Each row is a point on a tangle of strands that fork, close into loops and nearly touch. The rows are in no order.
In the rows, 128 means zero.
Two points are linked if the straight distance between their rows is under 135. Some points are linked to none.
kuf: [170  89 181 139 144 164 171 104  91  94 100 150 123 117 126 124 168  87
 198 140  91 115 126 163 138 104  90 166 107 141 141 204 159]
Fof: [173 132 150 141 173 135 158 152 140 159 167 161 143  73 159 108  97 155
  75 144 123 158 121  96  88 130 109 163 146  95  74 114 146]
Koru: [ 66 140 107  93  88 129  86 125 160 143 113 121 110 107 153 125 147  85
 103 100 207 128  98 165 143 150 120 154 125 182 103 176 142]
bir: [105  97 154 125 108 157  83  84 117 115  79 144 130 132 153 123 150 133
 190 117 154 133 123 160 137 126  91 104 107 134 143 183 125]
fivar: [158 114 142 134 163  95 137  88 124 128 121 154 111  95 159 157 118 151
 133 138 105 145 148 107  96 133 114 130 159  77 110 114 110]
feniv: [155 159 180 138 217 120 179 169 130 149 157 134 111 123 109 112 122 160
  95 131  92 125 108  77  41  84 142 111 112 103 123  64 164]
vef: [146 183 112 125 167 127 125 148 129 156 164 154 162  92 187 160 102 135
  71 106 139 167 132 109 144 154 147 168 188  67  95 170 112]
det: [115 138  81  97 154  95 149 179 121 158 123  76 119 126 138 127 143 110
  71 130 152 142 157 152 143 175 161 139 138 152 120 135 164]
zivi: [181 157 129 124 175 121 163 165 152 170 146 144 128 139 114 120 127 142
 127 153  91 135 125  93  87 106 143 129 126 123 129  52 168]
mul: [ 78 106 106 131  34 126 107 123 140 111 121 125 145  92 102  77 125  85
  94 151 201 119 131 173 101 132 137 129 127 195 136  77  93]
tilen: [111 153  72  35 127 111 135 192 116 167 123 102 121 155 120 121 138 100
 100 109 171 121 156 159 178 182 170 146 146 143 139 178 151]
nav: [105  93 157 156 126 130 108 104 118 110 122 149 131 178  92 159 102 140
 126 113 121 123  81 126  48  85 113  72  79 164 137  52 103]
paf: [145 120 147 149 127 111 131 108 126 139 135 159 141 159 100 140  98 129
 146 137  81 139 144 104  91 120 126  96 121 118 159  38  94]
mub: [132 130 140 143 108 123 159  94 133 158 146 142 141 110 151 121 127 136
 111 159 147 136 126 126  98 114 102 146 148 180  66  87 138]
Por: [145 117 170 156 141 117 149 132 135 136 141 153  80 152  91 146 114 150
 111 101 131 128  97  96  26 113 114 116 132 125  90  75 125]
Guz: [ 60 145  94 140  58 118 115  96 120 143 112 140 122 131 149 152 122 137
 149  68 211 114 137 124 168 128 109 110  97 139  87 163  81]
zep: [115 163 191 170 114 127 115 135 100 144 139 131 110 115 148 151  93 197
  65  94 164 124 151  72 111 121 124 107 125 132  83 137 125]
Tole: [121 140  97 107 144 131 145 179 134 168 145  71 145 132 173 119 135  79
  61 121 184 153 138 156 141 190 157 164 158 168  88 184 155]
puluf: [135 160 108 140 158 110 170 110  87 123 123 119 126 146 144  75 146 112
 158 137  88 123 171 149 163 156  94 120 115 117 133 127 158]
zat: [143 170 120 120 135 128 128 106  85 141 110 154 115 155 140 147 119 143
 203 121  91 114 168 101 172 115 141 138 153  85 136 141 102]
sopig: [ 57 145 125  47  58 127 121 146 139 155 110 142 128 126 106  92 140  90
 119 116 195 124 157 166 164 168 122 162 117 171 154 139  98]
Libid: [ 97 142 120 140  57 164 162 107 132 105 123 128 109 142 107 116 141 116
 168 116 149 107 164 156 132 161  95 171 166 101 161 152  59]
mugo: [128 116 131  98  90  95 101 146 169 185 113 155 122 123 121 145 134 108
 103 152 149 114 109 104  80 136 151 127 149 177 141  66 103]
Pip: [169  71 131 103 151 128 153 107 172  94 144  98 143 162  85 147 137 128
 135 157  63 114 112 131 112  93 157 131 112 141 172  79 160]
vebi: [177 115 172 119 113 171 161 103 116 112 104 134 123 115 143 121 169  91
 142 140 126 105 143 160 126 151  93 167 165 147 127 210 148]
Melip: [155 202 132  93 185  89 151 166 113 184 136 160 100 144 132 141 114 184
  95  94 141 125 150  61 125 147 147 103 139 115  93 121 143]
Neluv: [164 152 189 165 215 107 139 157  97 128 151 146 108 118 134 150 105 147
 100 120  78 130  99  83  79  97 131 111 119 100 104 118 164]
Nekeg: [ 85 149 123  61 122 144 136 118 131 118  96 118 117 139 135 125 183 125
 147 122 144 121 148 161 187 164 114 143 137 144 175 187 123]
geso: [144 126 133 132 133 141 150 125 128 113 125  78 130 121 178 113 140  79
  98 126 162 129 155 163 141 212 120 161 178 112 112 220 118]
rud: [126 187 133 110 150 102 148 135 124 171 137 171  93 145  95 166  98 188
 122  90 126 118 148  44 103 107 148 119 147 120 103  79 104]
bas: [181 107 108 158 189 123 131 180 134  80 153  82 147 137 119  93 138 106
  71 157  71 128  97 145 162 152 140  89 119  98 138 171 180]
gufor: [126 117  91 130 138 118 158 144 158 121 175 114 132 103 119 161 101 159
  83 122 121 158 132 112 100 117 142 175 173  98 101  92 126]
beza: [ 97 115 111 148  44 135 120 126 169 114 151 111 140  98 109 107 119  96
  89 156 165 120 124 134 116 130 141 168 163 149 149  88 102]
kal: [128  94 146 178 128 112 121  79 113 107 118 118 120  95 159 147 110 174
 124 142 144 124 149 117  98 115 112 113 141 112  99 118  98]
pev: [ 95 173 155 143  72 156 122  76 110 147 128 160 152 110 165 125 143 110
 152 148 134 106 119 131 157 101 113 151 149 173 115 129 100]
Vub: [199  81 164 143 134 137 168 125 188 136 166 168 173 150  76 105  95 104
 155 162  68 129 108 101  78 103 139 130 104 113 140  53 111]
naku: [ 98 170 119 125  88 103 111  86 134 152 120 119 138  86 189 137 117 131
  94 103 218  87 130  98 169 148 137 133 140 175  69 172 103]
bimod: [ 76 187 124  91  68 158 117 111 140 120 129  96 137 112 166 127 137  85
  97  74 215  92 141 144 189 168 137 159 143 149 143 230 100]
kedab: [136 182 105 131 160 101  87 146  96 127 105 104 118 145 135 141 136 144
 106 105 103 129 160 121 174 141 155  88 120  90 166 145 161]
pipa: [ 67 112  90  90  40 141 104 108 138 122 104 145 135 156  71 124 115 109
 167  99 189 131 151 143 139 159 115 120 131 163 166 108  55]
sep: [132 112 153  59 105 158 119 112 144 130  79 146 106 109 131 116 181  92
 137 133 153 115 133 179 137 170 100 155 145 162 153 209 140]
bop: [205 133 125 132 178 131 120 138  84 110 144 141 107 147 106 155  98 119
 177 137  39 124 137 121 114  82 173 143 119  67 140 125 173]
zot: [105  81 174 179 131 144 118 103  69  83 135 132 138 122 141 108 118 108
 191 159  86 125  84 160 145  83  93 121  69 151 138 148 121]
mev: [118 145  48 101 176  77 127 138 117 134 107  99  69 154 111 160 144 148
 118  92 138 110 156 117 113 141 161  93 141 124 123 106 168]
desod: [129 112 171 146 106 168 151 139 137  71 151 125 141 129  87  84 146 105
 138 157  64  90  90 160 149 107  89 137 106 119 204 139  92]
sepel: [152 112 154 168 172 127  96 124 106 117 101 113 105 120 181 177 129 134
 102 117 129 138 103 111 117 127 120 114 142 123  82 179 155]
kip: [117 109  98 119  45 118 100  92 149 138 100 115  97  99 154 112 138 103
 147 123 204  93 140 139 108 158 144 149 177 121  97 167  90]
sumoz: [142 195 112 100 195 106 141 202  94 191 134 114 102 158 124 131 132 168
  68  82 178 122 158  85 133 180 169  90 126 142  92 150 169]
kedek: [ 96 179 108 182 133 103 170 148 132 160 160 155 145 122 116 130 101 132
 111 123 128 154 136  86 112 115 117 129 121 138 113  33  91]
fike: [110 115  91  78  88 112 102 106 163 152  82 144 117 149 113 176 135 149
 184 117 158  92 129  71 167 132 141 121 157 130 142 131  60]
Nur: [146 128 142 184  77 155 124  54 108  95 144 143 135  84 157  95 110 124
 148 149 148 112 128 146 101 100 104 161 163 117  63 124 119]
filu: [107 180 100 122 119  81 142 143 144 166 137 153 107 120 130 185  99 151
 122  78 167 117 150  58 150 142 154 123 142 100 100 115  79]
lofi: [178 154 126 100 163 117 122 106 100 137 124 168 103 149 105 170  94 158
 190 121  62 126 166  87 120  98 160 126 138  83 129  99 129]
vek: [ 94  93 126  84  97  98  80  96 139 165  86 161  96 121 118 109 129 137
 113 120 210 121 117 150  91 143 116  92 105 205  88 108 114]
dasu: [162  97 144 109 108 153 154 179 180 142 145 118 141 126  98  65 162  91
  97 172 111 131  98 164 115 141 120 144 105 129 172 128 160]
pere: [107 117 179  85 106 152  35  90 152 118 107 181 157 123 111 121 145 132
 127 130 139 158  94 177 125  97 101 118  99 162 167 137 148]
foru: [107 106  65 121 160  79 129 116 123 128  76 105  68 161 118 159 143 158
 180  93 144 120 146 111  98 129 133  82 124 111 131 102 122]
fova: [178 109 123 148 197 165 163 163 119  66 151  94 137 121 122 113 168  80
 102 144  69 113  98 162 160 153 125 137 160  97 155 219 161]
Puzor: [121 149 137 160 120 112 164 112  93 124 141 111 145 127 151 100 123 155
 125 133 114 147 180 136 161 154 101 137 129 127 110 113 124]
gilun: [ 92 160  90 132 103 129 144 142 142 176 137 155 131 160 105 140 128 122
 156 106 120 147 118 105 134 115 126 144 133 161 119  52 115]
tazar: [126 198  76 147 189 131 162 190 100 142 164  83 146 121 128 119 111 173
  78 114 137 151 172 106 149 131 166 122 121 102 110  99 179]
Teli: [167  63 168 138 118 157 144  98 160  92 157 147 182 181  60 111  99  98
 166 155  58 109  94 134 101  98 135 103  79 134 163  67 104]
bolek: [ 71 143 106 105 135 131  98 106 125 137  93 160 122 157 126 169 157 121
 187 119 101 129 100 125 156  85 115 103 111 169 160 108 119]
dutiz: [ 81  93 124 160 114 115  96 118 142  93  91  68 123  96 172 133 160 124
 109 133 157 138 125 142 151 146 113 124 126 128 162 166 121]
ber: [173 120 176 111 149 161 144 132  83 121 113 160 129 140 100 117 148  84
 190 137  60 128 125 157 147  95 124 156  81 143 176 163 188]
fupo: [ 75 117 110 145 116 153 132 101 107 114 125 141 149 137 123 149 149 106
 185 156  92 130  93 140 141  78 110 145 124 170 160  94  99]
gaki: [102 118 160 138 160 106 117 105  92 107 124 114 135 144 135 122 129 163
 130 135  99 135 132 145 139 101 108  72  68 155 162  82 146]
loma: [ 88  77 121 175 114  98 131  96 122 104 120 105 111 134 126 133 118 161
 117 127 158 141 132 153  88 126  96  87  97 147 115  87 107]
lavuv: [148  77 158 137 125 135 159 111 137  65 134 144 152 154  71  91 132  82
 177 155  48  99  90 165 133  99 116 107  55 117 197 119 112]
benok: [144 170  94 108 113 117 162 102 119 146 129 151 123 140 142 136 123 136
 168 108 128 133 176 115 166 166 124 159 173  63 103 156  95]
lobit: [123 188 129 158 149  91 107 181 113 153 121 112 117 124 144 168 133 147
  61  87 133 142 134  90 149 153 158  99 120  93 132 133 140]
meren: [137  83 149 128  65 160 119  69 137 108 114 146 154 143  97 115 130 133
 149 167 139 125 133 161 101 110 115 118 134 170 148  95 104]
Sebu: [131 101 131 116 118 127  85  96 139 144  94 151 102 147 139 203 139 170
 187 119 129 104 112  81 131  95 147 107 142 129 130 135  99]
fizu: [189 112 172 125 165 174 193 184 125 102 181 118 158 118  86  66 135 113
 139 168  40 107 106 137 165 102 142 150  92 125 144 183 176]
Neki: [175  80 163 139 169 146 170 118  87  60 146 103 134 102 108 111 128 119
 192 178  40  94 123 136 148  78 143 155 104 107 153 179 141]
lin: [166 135 100 137 163 144 184 137 135  95 164 157 134 113 109 122 122  85
 170 144  44 139 108 131 126 104 114 189 163  53 128 141 132]
deba: [ 94 149  95  94 113  53 143 176 145 177 117 126  89 111 126 169 104 120
  94 102 192  95 153  70 139 168 175 120 125 134 108 117  95]
peze: [106 128 145 153 156 141 113  91  76 122 109 122 119 110 190 173 139 144
 203 144 101 113 118 118 150  77 128 135 123 157 110 153 123]
muruk: [111 108 179 194 146 125 111 118  78  88 144  98 148 119 159 104 108 143
 114 150  91 132 106 139 161 104 103 104  70 158 119 123 138]
tige: [ 99 155 140 152 116 155 161 137 110  86 133 108 133 128 128 104 163 100
 147 137  82 108 131 156 163 131  89 153 141 120 185 154 107]
deta: [ 96 142 122 173 103  88 125 198 139 143 141 100 122 107 130 138 113 137
  52 108 163 153 154 107 128 160 153 117 114  98 137 107 125]
maf: [ 91  80 124 118 115 164  89  61 113 112  86 173 154 144 126 153 136 145
 214 155 156 125 113 148  95  88 114  73 104 177 151 117  83]
suvub: [ 98 161 115  90 168 113  64 152 118 124  91 119 124 142 149 149 144 139
 100  87 138 154 132 130 197 164 129  82  99 133 149 185 161]
lumu: [ 94 157  91 157 158  76 140 124 124 135 119  88 112 104 188 184 123 136
  95  87 176 141 158 102 147 164 145 122 150 102  93 178 109]
palip: [126  73 110 130 131 129 153  89 140  92 112 102 122 142 122 134 152 143
 185 159 100 118 154 136 121 120 120 119 144 120 171 105 104]
Rap: [140 141  71 128 136 107 123 108 154 142  97 148 101 166  97 167 131  96
 204 103  94 132 137  86 117 136 131 119 159 110 139  73  97]
fozer: [113 112 138 150 170 152 105 147  88  81 123 105 115 149 141 122 137 101
 140 106  85 158  90 159 162 110  96 128  76 127 127 178 193]
Nofu: [194 115 125 125 191 123 151 117  92  82 155 129 128 108  88 121 106  98
 206 173  31  98 132 115 134  60 185 155 104  92 161 145 175]
puso: [101  59 111 112 121 125  75 105 170 100  95 119 111 145 111 159 158 130
 147 121 130 142  98 154  99  99 119 111 112 140 166 107 127]
Futiz: [ 80 104  68 100 133  97 101 136 135 130  81 109  90 152 147 159 152 143
 152  89 183 130 126 137 145 148 133 106 120 112 129 164 126]
Buro: [179 122 130 146  97 128 108 136 157 144 125 169 117 133 121 155 126  94
 137 125  98 150 106 113  99 122 127 163 166  73 119 121 127]
Zoduv: [155 157 123 145 163 164 157 180 108 151 155 113 148 155 132  86 140 134
 121 128  97 150 117 144 156 123 120 145 105 120 106 128 189]
Gik: [182 137 133 151 205 117 116 179 124 131 133 105 134 135 141 137 146 120
  72 138 104 147 111 117 130 148 149  97 131 109 140 134 187]
Buri: [ 79  91 131 133 108 138 126 121 155  51 121 118 135 125  89  93 152 112
 131 140 106 122  89 185 146 118  90 118  97 131 203 127 103]
telem: [129 124 146 126  57 125 126 100 125 136 112 141 113 128 139 101 150 105
 144 135 154 113 155 152 128 180 102 147 159 117 141 140 100]
figip: [175 108 141 115 139 117 120 109 115 134  91 143 112 150 132 152 165 123
 157 136 104 137 135 138 130 126 126 118 128 112 141 159 158]
tuzot: [ 58  87  86  63  79  83  79 124 142 136  68 108  91  93 143 126 123 109
 139 106 238  97 139 138 146 151 150 114 113 155 110 169  87]
vap: [102 169 133 124  62 176  99 128 152 118 139 112 133 101 157  77 152  72
  83 110 188 114 101 179 137 150 121 178 145 173 115 169 154]
lor: [196 124  76  98 203 115 147 114 111 107 132 149 120 115 121 159 120 137
 143 128  78 140 155 121 111 123 155 137 188  49 120 141 157]
Tumad: [118 136 137 156 142 136  88 115 132 116  91  91 131 110 191 159 153 124
 117 128 134 136 122 114 167 157 134 122 156 119 135 199 131]
der: [122  94 124  86 107 122  70 110 144 141  81 133  92 124 141 136 141 132
 109 105 197 122  98 150 119 150 122 119 127 182  77 173 162]
bosof: [ 62  92 136 153  99 161 115 109 121  55 104  88 128 102 135 106 169 136
 141 140 154 116 133 177 148 132  84 118 123 122 189 171  89]
vafu: [123  83 122  86  72 124  69  83 154 150  69 163 132 144 107 144 126 116
 167 144 180 112 120 122  94 147 138  72 133 167 171  93  58]
gazeg: [136  99 100 144  55 149  89  67 161 111 100 128 116 101 134 142 137 148
 186 134 186 102 132 115  91 116 145 119 184 118 108 129  77]
lavu: [156 124 137 177 193 128 125 140  66  83 164 119 126  90 152 132  87 122
 157 140  50 138 112 116 151 106 143 159 128  53 119 174 138]
Vesu: [142 135 131 143 191  90 121 128 120  93 130  93 126 144 119 109 129 145
 108 138  69  96 125 128 116  96 135  65  73 125 167  75 183]
Zoz: [136 159 159 152 105 144 129 176 145 211 139 146 110 137 127  96 107 160
  92 112 187 146 126  97  67 131 122 127 104 129  88  78 128]
tutid: [156 174 116 114 166 138 168 131 130 155 165 168 150 118 118 115  93 135
 161 148  62 149 152  87 119 102 132 160 155 110 125  50 128]
sefov: [115 116 138 149  54 160 110 118 147 103 138 114 143 110 125  94 147 114
  90 143 145 117  99 160 129 111 114 156 148 156 123 134 142]
tes: [147  69 164 142 170 113 129 113 144  92 122 114 150 120 137  90 157 100
 118 152  83 134  85 161 139 119  86  98  65 162 137 149 174]
Rini: [122 159 112 124 151  87 135 125 142 150 139 144 106  82 168 187 106 148
  76 109 161 128 135  79 111 146 145 148 182  93  78 149  98]
Tozur: [163 136 143 155 192 156 158 151 120 119 183 132 172  76 184  86  80 138
  74 138  96 166 118 111 134 151 106 163 150  79  72 160 143]
Nula: [146  93 153  74 120 154 144 159 152 110 116 117 112 116 104  89 183  77
  98 155 134 119 114 188 121 174 107 165 135 154 182 176 159]
nup: [115 159 148  75 127 156  52 164 138 157 105 137 138 141 145 129 140 124
  85  98 165 161  99 144 175 163 121 120 121 160 131 197 166]
Pokas: [ 91 110 119  96  50 119  66 104 138 141 106 161 153 125  92 110 103 116
 106 154 207 125 128 150  85 143 145  79 115 198 162  63  77]
ranag: [108  99 129 162  99 131 123 138 158 126 153 137 148 146 103 117 118 127
 108 145 117 138  72 134  90  93 109 111  95 163 139  47 116]
dumam: [147 127 146 193 188 103 114 143  87  99 131 114 112 117 155 148 114 135
 139 134  61 129 109 105 123 104 128 105 108  74 122 122 145]
fif: [115 106 189 182 106 174  75  72  72  87  97 144 138 100 168 109 137 113
 175 157 125 119 109 155 133 100  97 112  96 151 127 177 131]
Pazun: [161 111 163 103  70 152  82 135 154 181 106 181 128 150 103 105 133 120
 126 122 161 138  99 139  89 119 126 120 102 161 123  94 158]
Dalov: [121  77 144 110  95 134  55  90 149 123  78 155  94 136 120 177 137 163
 156 106 169 121  87 130  88  95 126  90 114 142 128 132 126]
Sute: [186  69 186 164 111 135 141 111 135 100 151 146 154 110 112 112 106 120
 136 171  67 118 107 131 103  93 120 143 110  96 125 130 134]
piti: [ 84 105 108  60 111 128  65  73 138 133  78 178 160 137 100 146 133 149
 172 152 184 128 111 139 135 123 109  68 107 185 165 127  60]
diru: [190 119 138 139 201 156 153 185 118 124 185 103 141 148  85  96  94 165
 127 147  58 111  97 122 119  70 178 108  71  98 109 108 201]
tosad: [133 133  94 148 144  91 181 133 124  95 139  92 129 130  99  54 149 103
 132 159  73 101 150 157 145 154 103 106 117  95 172 110 144]
Dabu: [113 182 165 150 104 118 108  98 101 166 125 158 125 108 171 133 109 158
  94 110 182 100 132  83 145 133 113  96 121 165  62 140 105]
Turuf: [133 109 161 128 131 175  98 114  81 100  92 125 120 146 160 137 137 118
 161 102 126 150 123 154 171 136  92 132 100 136 111 219 165]
fepu: [102 136 126 178  66 133 122  66 112 113 138 111 137  89 169 132 111 155
 133 124 177 122 159 117 137 122 118 141 154 121  85 139  81]
gop: [ 76 137 125 122  74 104  94 153 141 153 113 122 122 129 124 139 125 136
  91 100 171 146 139 127 148 145 129 117 104 145 142 115 116]
nume: [ 95 114  92 167 100 152 154  72 126 101 137 135 139 123 119 162  96 141
 194 134 141 133 150 106 110  96 116 154 171 129 104  87  63]
Narer: [179 142 162 136  77 152 107 171 158 199 125 162 125 130 131  89 135 126
 104 129 165 147 117 131  99 155 119 141 123 113  99 115 152]
vizaf: [ 96 176  82 177 179 110 150 135 105  96 144  73 144 114 186 177 127 120
  95 101 131 149 156 119 177 138 148 134 148  95 108 168 138]
Dufog: [145 108 114 114 165 157 151 151 118  77 134  91 130 139 110 147 176 111
 131 145  73 120 108 158 158 101 138 149 151 122 173 172 174]
fub: [119 116 139 151 118 100 128 117 130 112 133 121 130 175  76 152  89 163
 111 108 131 134 165 112 100 133 148  76 103 122 179  34  81]
bige: [144 210  86 121 179 168 140 163  79 142 157  91 147 160 132 106 137 121
 120 130 104 125 166 141 187 124 150 137 138 129 134 149 200]
Mifiz: [139 144 147 142 159 145 144 125  95 100 170 145 153  67 177 126  74 141
 124 137  71 151 132 121 142 107 111 183 156  56 111 158 114]
fulu: [ 57  80  72  32 114 113  91 144 145 119  68 102  99 127 119 130 153 128
 166 103 203 128 144 158 150 157 135 134 124 131 152 192 103]
rinez: [ 77 143 111 108  62 177 106 108 145  99 115 105 119 120 141 153 161 121
 134  99 186  94 123 152 154 128 135 176 168 134 137 207 111]
fod: [ 76 126 103  43  73 113 124 180 124 154 106  94 120 115 131 113 114  99
  91 106 203 124 170 159 169 177 161 159 120 165 110 185 124]
Nenim: [213  85 153 140 221 114 171 153 133  90 181 134 132 111 105 118  89 153
  90 139  58 130  99 119  88 104 156 115 107  68  75 148 165]
vura: [ 94 133 133 120 102 114 128 101 120 168 117 161 131 142 129 122 127 154
 113 131 177 127 117 129  99 117 103  98 109 212  98  75 115]
riki: [122 119 129 166 125 144 143 106 115 111 157 134 142 118 123 147 105 121
 177 152  66 139 123 119 128  80 123 167 142 120 116  93  99]
ritu: [178 154  99 119 175 151 143 193 119 155 166 108 155 144 135  99 162  97
  83 140 132 154 140 149 153 187 159 144 180  99 124 168 160]
zikap: [163 166 118 140 131 146 142 142 131 126 145 158 139 121 140 152 139  80
 138 122  86 147 116 127 135 133 130 183 185  49 141 171 116]
gifat: [147 104 181  84 110 174 119 119 133 104 115 180 148 149  82 124 167  93
 170 141  80 129 107 171 136  84 111 152  93 159 196 138 157]
bevaf: [172  86 147 150 135 129 166 144 181 128 184 146 141 117 100  92  80 149
 106 142  96 140  97 105  63 106 114 131 127  98  91  59 118]
vusu: [ 91 141 159 109 102 138  63 139 135 145 110 152 143 133 132 119 147 139
  98 111 151 166 104 156 150 130 103 116  91 165 136 134 150]
Dovif: [105 138  79  97 122 108 126 125 149 152 101 151 119 163 104 145 163  82
 180 118 110 139 111 130 128 130 129 125 138 153 173  80 119]
Muv: [125 218  85 138 162 104 138 151 126 157 134 147  99 145 100 143 105 137
 131  92 101 122 150  64 100 105 152  99 139  98 140  46 145]
gumum: [166 118 146 143 130 166 178 164 152 138 179 128 162 122 126  77 127 124
 122 165  89 146 106 138 130 114 109 169 135 114  88 133 149]
kubep: [124 115 148 167 134 130 165 193 160 173 150  94 121 126 114  73 118 161
  74 140 172 143 121 111  67 127 125 104  76 121 107  65 134]
bado: [137 119 121 147  76 152  94  55 141 117 128 153 137 101 110 161  85 163
 159 126 158 112 146  82  94 109 143 123 188 137  99  80  53]
monok: [ 76 136  74  92  48 132 126  98 146 146 111 152 142 147  95 164 114 112
 174 103 186  97 138  81 175 141 130 126 142 163 142 115  44]
sozor: [151 183  77  72 160 136 159 172 117 164 159 119 137 149 131 133 154  97
 111 118 152 128 161 153 169 181 182 167 202 105 125 194 137]
Zeto: [101  79 146 153 153 135 110  76  81 110 105 118 137 118 167 166 135 169
 203 159 135 116 123 126 103  72 117  84 104 164 127 120 103]
Tolo: [202  95 169 130 159 169 187 172 161 138 179 111 172 130 102  70 116 144
 127 183  60 134  94 121 130  83 147 132  74 118 110 131 176]
simin: [145 138 168 168  82 130 111  85  89 153 123 193 119 144 129 135  96 152
 156 123 149 114 126 112  93 116 104  96 128 142  81 100  85]
nitov: [145  91 183 157 129 133  86  99 112 112  93 137  84 129 146 165 138 161
 118 101 154 112  90 122  74 102 117  96 116 143  87 149 156]
buk: [177 130 110 123 177 118 171 132 152 113 175 156 148  96 107  93  91 126
 141 153  38 143 115 105 118  99 130 144 137  65 126  87 135]
Menop: [177 113 144 150 224 132 162 187 117 103 187  80 119 139 106  96 102 182
  72 133  83 132 102 107  97  99 147  98 105  99  86 132 180]
nimed: [139 162 155 122  91 114 132 127 113 169 121 132 143 135 159  99 135 128
 113 130 152 134 167 126 171 187 113 136 142 132 124 155 126]
Sib: [143 123 120 129  58 130  95 133 151 148 126 151 106 146 111 164 114 151
 127 105 143 141 135 102 124 146 144 153 168  89 116 134  95]
Kam: [120 183  48 131 150  94 159 136 118 144 133 116 114 146 120 133 127 129
 137 108 114 118 175 110 143 132 148 137 149 107 127  86 154]
raneg: [146 103 148  92 142 110 114 178 161 153 130  94 108 174  93 131 124 164
  72 115 134 139 125 132  75 141 174 111  97 125 163  64 162]
nom: [156  74 147 127 104 143 143 185 174 157 150  82 133 140  98  73 130 141
  79 151 136 147 102 153 104 136 126 131  87 130 125  99 160]
lag: [110 134 116 179 132 138 150 143 131 117 160  77 140 123 172 114 124 115
  74 109 155 146 110 147 139 151 101 161 120 150  58 155 163]
Vili: [ 70 129 135  44 104 113  87 118 134 144 112 161 140 132  90  82 131 125
 125 129 177 165 159 188 151 166  98 116  93 176 163 120 105]
farok: [131  77 127  81 158 111 101 127 155 110 116 100 119 166  94 151 140 151
 110 126 111 136 116 161 104 113 143  98  88 135 181  78 168]
Zita: [145 139  96 113 197  89 105 166 134 131 122  85 112 139 118 101 140 122
  72 135 106 116 134 142 122 139 148  70 105 128 173 102 203]
Bemu: [167 158 128 123 186 121 132 107 122 129 148 164 130 142  89 153  81 130
 183 130  55 128 150  72  85  95 154 114 140 113 146  26 116]
bupu: [155 141 127 103 149 135 141 153 135 165 137 125 142 157 114 109 148 132
 132 149  88 145 127 138 138 108 130 131 110 152 149  87 181]
bisiz: [134 160 102 111 147 117 173 112 118 139 124 106 117 134 179 130 132 116
 143 107 160 131 177 148 162 194 120 157 179  89  98 209 104]
bigor: [126 151 157 192  85 154 137 113 121 112 180 144 171  71 154  86  86 130
 113 155 120 129 106 123 126 101 102 168 137 102  81 110 101]
Bufat: [165 154 144 132 118 128 147 173 135 149 145 114 148 113 154 103 137 120
  83 145 127 156 157 130 143 187 135 157 163  82 137 148 133]
tuv: [ 83 140  91 123  66 147 162 125 139 117 136  98 116 147 120 154 140 117
 140  92 161 134 158 150 160 149 127 190 164  95 127 165  97]
bik: [ 61 174 112 107 101 134 139 118 122 132 130  91 150 124 159 145 133 125
 106  79 183 136 159 138 217 154 130 140 111 169 130 194 130]
gipi: [106 144 105 101 144  75 127 173 154 183 115 133 103 127 131 168 132 137
  87 123 149 125 123  94 103 144 170 120 143 152 131  85 130]
Zodi: [125  77 149 181  99 135 140 130 161  90 175 129 163 151  87 109  87 127
 130 154  66 105  63 123 108  73 137  99  82 130 131  70  96]
kib: [ 95 134  96 132 121  78 142 151 135 132 124 116 131 127 114  77 150  95
 117 151 117 132 137 157 145 160 117 110 107 129 174  75 122]
sorir: [139 115 159 146 155 153 146  85 103 108 108 136 135  91 178 150 151 119
 209 168  97 110 148 120 132 101 115 154 158 104 133 174 101]
Laru: [106 131 126 108 122 147 136 145 123 103 131  88 136 140 123 120 165 129
 110 116 114 148 140 169 172 139 111 143 128 142 157 160 163]
liro: [170 123 149 122 137 108 149 101 149 158 138 180 122  97 143 137 105 142
 113 155 129 131 129  90  72 121 112 150 171 127  80  85 119]
ratil: [108 117 125 152  88 120 114  91 135 120 125 133 125 135  88 186  82 175
 126 113 161 119 169  77  95 121 146  92 136 144 131  59  48]
defed: [121 173 118 115 132 102 135 138 144 179 126 102 130 113 190 139 115 108
  66 106 201 115 137 106 146 174 146 147 147 178  51 170 138]
gimud: [123 157 103 135 177  78 181 166 117 158 149  85 123 111 146 112 121 152
  69 124 146 142 179 113 121 162 137 123 126 144 101  89 157]

How many points has the smallest loop of links through each point below? Write - if it is on no loop.
Bufat | -
mev | -
suvub | 7
Gik | -

A piece is all that can be reached along the links. How many separate loops has the piece of each point below (a circle has one, a figure eight two, a Y none), and how many tips (points with one link)?
bevaf | loops 0, tips 8
rud | loops 0, tips 5
Nur | loops 0, tips 16
gop | loops 1, tips 1

Name the points in between on the shortest way along the links from the first point to the second, in order.
farok, desod | puso > Dalov > nitov > sepel > Tumad > dutiz > bosof > Buri
ratil, fod | bado > gazeg > kip > telem > nimed > Bufat > ritu > sozor > tilen
fizu, fivar | Tolo > gumum > Zoduv > bupu > zivi > feniv > Neluv > dumam > lavu > Mifiz > Tozur > Fof > liro
vek, peze | der > Koru > vap > sefov > beza > mul > Pokas > vafu > piti > maf > Zeto
kuf, pipa | vebi > sep > Nekeg > Laru > tige > desod > Buri > bosof > dutiz > Tumad > sepel > nitov > Dalov > Sebu > fike > monok
